A landscape with many valleys, sampled at points; each row gives a point and its height.
From any point a ball takes the steepest step (drop divided by distance) to one of its 2 nearest points. It stops when none of these is lower. Distance is the straight distance between rows; heights are no part of it.
J_757 height 88: [ -4   0   4 -26  -1 -28  17 -10  34  13  -1   8 -43  -1  56  20   6  25
   5  -6   3 -15  10   5   4  -5]
J_278 height 427: [  1 -32   2   3  -9   4   8   0  21  -5  35  14 -40 -52   8 -10 -24  -2
  22   9  -8  15  15  13   9  23]
J_863 height 513: [ 22  24  -8   8  20  -3 -13  40  35   3  -9  14  24   8 -18   0  -9  14
  42   0  24  17 -14 -11 -15 -40]
J_78 height 541: [  6 -14   7  16   7  17 -24  -8  -4 -24  -3 -11 -16  -2 -34   7  16 -19
 -12  -3   9  38  14  10  14   3]
J_517 height 445: [-14   2   7 -18  19   6  20  -9 -59   4   1  18   9 -14   6 -40  13 -15
 -10  18   4  29  -4 -31 -38  39]
J_708 height 423: [  2   2 -60  19  -5  -1  -2 -17  21   1  15   3   4   2  24  15  34 -19
   3 -15  17  -8 -14  25  12  28]
J_34 height 700: [ 14   2  29  12  18  40 -11  28  -6  -2   2 -29 -12 -10 -21  17  -8   6
 -20   9 -27 -22 -31  15  14   5]
J_513 height 389: [ -2  19  37 -29   6 -35  20 -15 -11 -18 -52 -13  -3  26  -9   5  -3  34
 -12  -3 -21 -24  -8  -2  10 -21]
J_15 height 696: [-35   2 -22  53 -18  -6 -22 -40  11  15  40   2  12 -39  -2  -1  -6  16
   7 -33  28  23   2  -1   1 -37]
J_999 height 582: [-33  21  -2  42 -28   4 -14 -56 -18  10  -1  16 -13   7  -6 -12 -14  10
 -15   1  38  39  -7  20   7 -15]
J_878 height 678: [-33  -1  -9  42 -19 -12  -5 -26   5  13  20  -4 -22 -26 -10  11  -9  13
 -16 -21   5   7  -7  -2  17 -36]
J_888 height 391: [-16   4  26 -11   7 -21  25   0 -45   1 -22  24   4  -4 -26 -37 -14  -6
 -10  13 -22  27   4 -44 -34   5]
J_11 height 217: [ 12 -45   7  -6 -22   1 -10  -6   3  -7  24 -36   6 -15  28  12   6  30
 -19  -9 -23 -47  19  14  29  -9]
J_342 height 337: [ 30 -26  62 -28   6 -28  -5  19 -51   7 -53  -2  -5  41  19 -12 -32  19
 -28  34 -38   0  42   0  -1  25]
J_486 height 390: [ 14 -31   9 -19 -16  27 -41  -8  15  24  17   2 -17  21  48  -3  -2 -31
  -2  28  40   8  30  17   7  13]
J_678 height 676: [  4  14   8  18  21  33 -12  16 -33  -5   9 -15  17 -38 -20   4  10   2
 -25   7 -13  13 -25  22 -12  15]
J_22 height 211: [ 17  -4  37 -41   5 -17   6  10  51  -2 -14  -6 -32  16  28  15 -14  24
  18  -3   0 -28  14   3  24 -16]
J_527 height 534: [-16   8 -25  13  46  32   1  19  -9  15  26  12  31 -27  11 -18  47 -40
  -9 -22  20   1   8 -24 -39  17]
J_595 height 280: [ 33 -16   9 -20  19  14  15  41  41 -17  -2 -20   6   7 -11   4  -2  -8
  23   7 -20 -38  10 -12  14 -10]
J_325 height 394: [-15 -14 -32  18 -13   4   2  -2   4   8  31  11  15 -14   4  -8 -12 -15
   7 -12  -2  -4   8  -6 -18  -5]
J_611 height 428: [-16   4  55 -17  -3  -8  14   9 -20   6 -47  -9 -15   3   7   7 -28  22
 -33  12 -39 -32 -19   1  10   1]
J_442 height 576: [-10 -12  -5 -13  11  12 -11  -1  -7  35  25   6 -44  36  18 -13   2   7
  20   2  15 -29  -3 -10 -26 -25]
J_560 height 380: [-19  -2  -8   6 -34 -33   1 -64  10 -22   4 -10  12 -16  -4  19   8  27
 -33 -20  15  28  24   7  36 -26]
J_348 height 510: [  6 -16  24   7 -10  -2  14  10 -49 -25 -12 -16   5  -4 -35 -17 -34  19
  -1  24 -32  -1 -20  10  12  21]
J_753 height 724: [ -7 -20   9  16 -17   6   5 -12  13 -35   7 -47 -20 -16 -30  21  -2  19
  -6 -26 -31 -35 -10   4  45  -2]
J_341 height 352: [ 23  17 -56  15  -9 -13  18   5  39  23   4  10  16  11  40  25   4 -16
  21  -2   5 -42 -27  28   4  18]
J_862 height 537: [ 10  26  11  10  17  -6  -3  18  21  -2 -14  -8  -3 -17  -1  18 -22  50
  -3   6  -3  16 -14  23   6 -14]
J_480 height 567: [  6  -2 -10  12  -7  19 -15 -31  11 -23 -11  -8 -52   3   1  40  42  -7
 -17 -12  23  21  -5  30  48  17]
J_637 height 108: [  5 -17  10 -21   8   9  -9   2 -11  -2  25 -26 -16 -14  20  15  33  19
 -21  -7 -27 -39  18   9   3  10]
J_558 height 268: [ 25 -24  30 -35  -9 -15   9  31 -33  -3 -49   3 -17  52  18  -5 -32   3
  -4  34 -17 -12  24   5   8  30]
J_506 height 479: [  4 -11  19 -21   3  33 -23  -5  28  11  31  11 -30  -4  29  -9  12 -32
  -6   8  30   4  13   1  -4   9]
J_10 height 264: [  7 -28  -4   6 -22   8 -17   8   4  15  -2  14 -31  23  26   6 -25  -7
  -9  29   6   3  18  14  19  10]
J_624 height 497: [ -2  11 -31  23 -10   1 -14 -42  24 -18   2  -8   0  -8  14  23  47 -12
 -13 -18  38  14 -18  44  30  24]
J_160 height 340: [-22   5 -20   4 -22 -25  13 -16  18  33  17  12   9 -19  11  -5 -28   6
  25  -3   7  -9 -11 -18 -11 -14]
J_909 height 650: [ -7  -3 -22   4 -21 -12  15 -34 -41 -31  17   2  10   8 -48 -23   5  -4
  21 -17   2  17 -16   6   1  19]
J_32 height 471: [  3 -27  13  -6  -3  -9  13  25 -15  -9  -4  -4 -12   8  -8  -8 -30  14
   8  12 -32 -12  37 -13   4 -15]
J_188 height 507: [-14  19  -1  25  -5 -28 -16 -49 -33 -20 -33  13  -3  14 -14  11  15  30
 -41 -21  43  54  25  33  17 -16]
J_80 height 646: [-13  59   1  22  34   8 -13   3  -2  11  -2   4  33 -17 -23 -14  17  25
  -9  -8  21  27 -40  -1 -31 -20]
J_619 height 439: [ -9 -23 -21  -5 -22  -6  17  27  -4   1   3   0   9   7   4   3 -10 -18
  14  11 -27 -15  22 -21  -9   1]
J_874 height 654: [-39   8  -7  42 -23  15 -12 -18  34  12   8   8  -4 -25 -25  16 -21 -34
  -1 -22   0  23 -21 -17   8 -15]
J_83 height 545: [ 16 -11   1  25 -15   7  20  42 -15 -16 -11  -4   9  -4 -39  -4 -36  -8
  18  23 -32 -15 -23 -14  17  12]
J_995 height 464: [ 45  15 -32   4  28 -18   5  48  34   5   1  16  34  28 -12   4   1 -10
  59   2  23   0  -6 -31 -23 -19]
J_218 height 113: [-18   1  19 -30  -6 -12   2 -47 -31   0 -15   9  -7  43 -14 -25   5 -22
  -2 -12  11  14   5 -31 -19 -11]
J_141 height 647: [ -4  44 -15  28  33  23  -7  20 -16  11  -6   6  40 -37 -18  11  34 -13
 -29  -6   8  25 -25  -5 -24   1]
J_564 height 495: [-28  -8 -11 -13  30  10  14   6 -22  27  22  26  24 -19  17 -43  15 -20
  10  -5  15   9  10 -34 -49  12]
J_691 height 451: [-27   7  -7  12 -11 -10 -14 -36 -15 -13 -13   4  21   5   8   6  32   3
 -39 -21  20  29  33   8   7  -6]
J_41 height 574: [  0  12 -49  34  32  17  -1  16  16   9  12  20  38 -17  19 -10  41 -45
  14 -26  32  23  14   3 -24  17]
J_979 height 606: [  4  -9 -26  14 -22   9 -20 -26 -25 -34   3   6  11  23 -29 -15  19 -23
  10 -11  30  33  -4  12   9  13]
J_27 height 169: [ 35  -6  -3 -17   9  -6   9  46  43  12   1  11  12   5  24   4 -23 -21
  34  29  -3 -20   4  -6   5   6]
J_831 height 407: [ 33  12  -8 -21  38   1   9  53  35   7  18  -5  41   7  -7 -11  20 -23
  44   5  -1 -17  14 -37 -27 -20]
J_682 height 630: [ -4  17 -22  -6 -22  -9  11 -36   3 -17  25  -4  40   1 -29 -35  -1  -2
  35 -23  15  13 -36 -18  -2  -9]
J_250 height 492: [ -5  -6  -8  21   3  21 -12   5  49  20  41   7 -38 -43  21   3 -14  -4
  28  -7  14   9 -21  17   2   8]
J_471 height 279: [ 20   9  11 -42  19 -13  12  45  51   0 -20  19 -20   9  24   4 -19  16
  42  22   5  -2   1   0   4  -1]
J_346 height 592: [-11  25  10  12 -20 -16  -7 -29  11  -3  11 -10  24  10 -39 -25 -28  16
  32 -27  18   7 -16 -25  -6 -53]
J_219 height 540: [  6   2   0 -25  23  19 -14   9  19  14  19   8 -13  12  15  -3   5 -10
  16  -4  31  -1  18  -9 -27 -21]
J_990 height 723: [ 36 -22  31  -7   4  60 -34  21 -21  -8  11 -44 -20   7 -15  17  21  -5
 -36   9 -25 -40 -20  23  15  22]
J_869 height 636: [  3   6  -3  -4   1  30  -9  10  16  18  -9   5 -35  17   7  27  27 -30
  -9   2   5 -27 -38  15   7  22]
J_730 height 300: [ 31 -42   4   6   1  13   1  36  14  -8  43 -13 -30 -40  28  19  16  11
 -10  16 -36 -23  38  23  16  41]
J_601 height 454: [ -6   7  18 -12   2   0  26  29 -44  11 -42   6  -9  14  10  10  -9  11
 -22  20 -50 -32 -16  -6  -6  26]
J_954 height 708: [ -4  -7   4   5 -24 -20  16 -26  -2 -28 -13 -28 -24  -8 -11  16  -6  32
   4 -11 -26 -14 -28  22  39  13]
J_606 height 332: [ -5  23  11 -49   6  -9  15  -6 -12  -3 -16 -11  15  15   3  10  24   4
 -19   1 -19 -23 -10  -9  -7  -3]
J_823 height 185: [-11   6 -28 -26  -5 -33  16 -14   6  30   2  10  -9  10  60   9   7  15
  10   5   5 -34  -1   9 -10   1]
J_388 height 580: [  9  26   8  20  -2  15 -17  11  23  11  10   2  27 -30 -14   3 -28   1
   2  13   8  21 -32   7   5  -9]
J_365 height 338: [ -2 -15  36 -30  24  -1  12  12 -25  -9 -31   5  -1  23 -30 -20   0 -10
 -10  17 -20  26  37 -38 -27 -23]
J_845 height 620: [-17  27  -2  19 -13  34 -20  -2  31   3  19  -6  23 -25 -32   4 -17 -45
  -2   1  10  31 -41  -4   1  10]
J_858 height 364: [  7 -36  -8  14   6  16   5   9  13  -4  58  -8 -29 -54   5   6  13   5
  12   8 -20  -4  16  24   6  39]
J_866 height 506: [  0  -4  41  -2  14 -12  -3  19   9  -6 -14  -8 -10 -23  -8  -2 -35  38
  -6  -1 -24  13  18  14   7 -25]
J_166 height 685: [  3  19  -9  -1 -15 -20  27 -28 -19 -22   7  -6  -2  10  -6   0   0  29
  14   6   2 -19 -43  31   8  21]
J_927 height 218: [  4 -29   1 -19  11  16   4  13  24   7  38 -15  -8 -29  29  21  45 -17
 -18   1 -38 -33  36   0   5  38]
J_770 height 384: [ 13 -23  51 -28  18 -22  -7   4 -40  -4 -40   0 -10  42 -18 -22 -22  13
 -15  19 -17   5  55 -26 -23 -16]
J_854 height 271: [ 19  14 -27 -28 -20 -34  25   1  14  20  -8   7  28  -3  46  17  -6   4
  10  16  -1 -31  -6  17   6  23]
J_281 height 354: [ 20  12 -13 -29  17 -11  14  27  39 -17   4 -22  45   5 -20   3  20 -17
  26 -15 -20 -30   8 -33  -8 -29]
J_963 height 240: [  4   6  -5 -49   6 -19  16 -17  -9  -7 -12   0   7  30 -11 -18  11 -14
  19  -9  -2  -1  15 -31 -13  -8]
J_257 height 690: [ 20 -17   8 -18 -10  22  -9  36  -7  17   5  -9  34  26   6 -11 -45 -24
   1  28 -10 -38 -16  -2  -3  -4]
J_128 height 480: [ 14 -16  18  12 -13 -14  23  15 -64 -11 -28  -7 -12  13  -1  -6 -19  33
 -16  20 -48 -23 -11  10  -6  33]
J_261 height 615: [ -4  30 -43  39  14   3   2   8   5  -3 -11  15  43 -31  -4   9  33 -21
  -2 -10  22  36  -7  13 -13  22]
J_602 height 147: [ 17 -35  12  -7 -43 -12  -5  14  -9  -4 -30  10 -12  36  27   4 -51 -16
   2  28  -2  -9  33   7  29  11]
J_223 height 494: [ -7 -11  12  13  17  19 -19  22  -8  -7  -8   8  -5  -3 -27  13  12 -11
 -27  -2  -9  22  37  -3   0 -18]
J_458 height 617: [-33  39   1  13  12   2  -3 -29 -12   5   1  14  -1  -9 -12 -10   2  15
  -1  -7  24  29 -27   3 -14   4]
J_752 height 559: [  1  24   3  19  13  -2 -18   1   2  -3  -7   5  10   7 -35 -27 -14  21
  27 -19  21  31  -4 -18 -22 -50]
J_519 height 448: [-18  13  -9  15  15   8  -3   7 -32   0 -18  25  21   4 -20 -12   2 -18
 -16  -1   6  50  25 -14 -23  -8]
J_335 height 302: [-14 -19  -6  -7 -37 -21  -6 -43  -3  -4  19 -17   8  -5  27  11  -1  31
 -21 -24  -5 -20  18  10  35 -27]
J_787 height 605: [ -9   8  -5  15  11  19 -10  -3  29  -6 -24  -7 -44   8  -4  50  44 -17
 -29  -9  -1  -4 -19  10  30   0]
J_728 height 665: [ 15 -16  -3  -7  -9  30   3  18 -10  14   9  -5 -13  16   3  -4  -4 -29
   4   6  -3 -42 -33  -7  -7  14]
J_230 height 493: [-14  16  -1  -8  18  -1 -17   4 -23   2 -22  23  41  16  -5 -43  -2 -27
  -2  -1  32  56  26 -33 -37 -16]
J_942 height 272: [-24  23 -38  -3 -29 -38  28 -39  11   8   5  19   6  -7  33 -11   7  24
  20 -15  15 -14  -9  -5  -9   6]
J_616 height 550: [-28  11   7  25 -12 -26  -3 -71 -29  -7 -20  11 -20  30 -26  -5 -11  34
 -21 -14  26  22  -7  16   4 -33]

Call two points neighbours if one is among the 2 nearest of the other. Go from one point of each pair to the other, from neighbour to neighbour, staying as low as possible. Name the highest point that can't be avoided.
J_757 and J_27 | J_471
J_637 and J_602 | J_141
J_365 and J_602 | J_770

Where does a ball stop that starts at each point below?
J_954 | J_519
J_348 | J_218
J_728 | J_757
J_863 | J_27
J_388 | J_757
J_442 | J_602
J_458 | J_637
J_34 | J_365
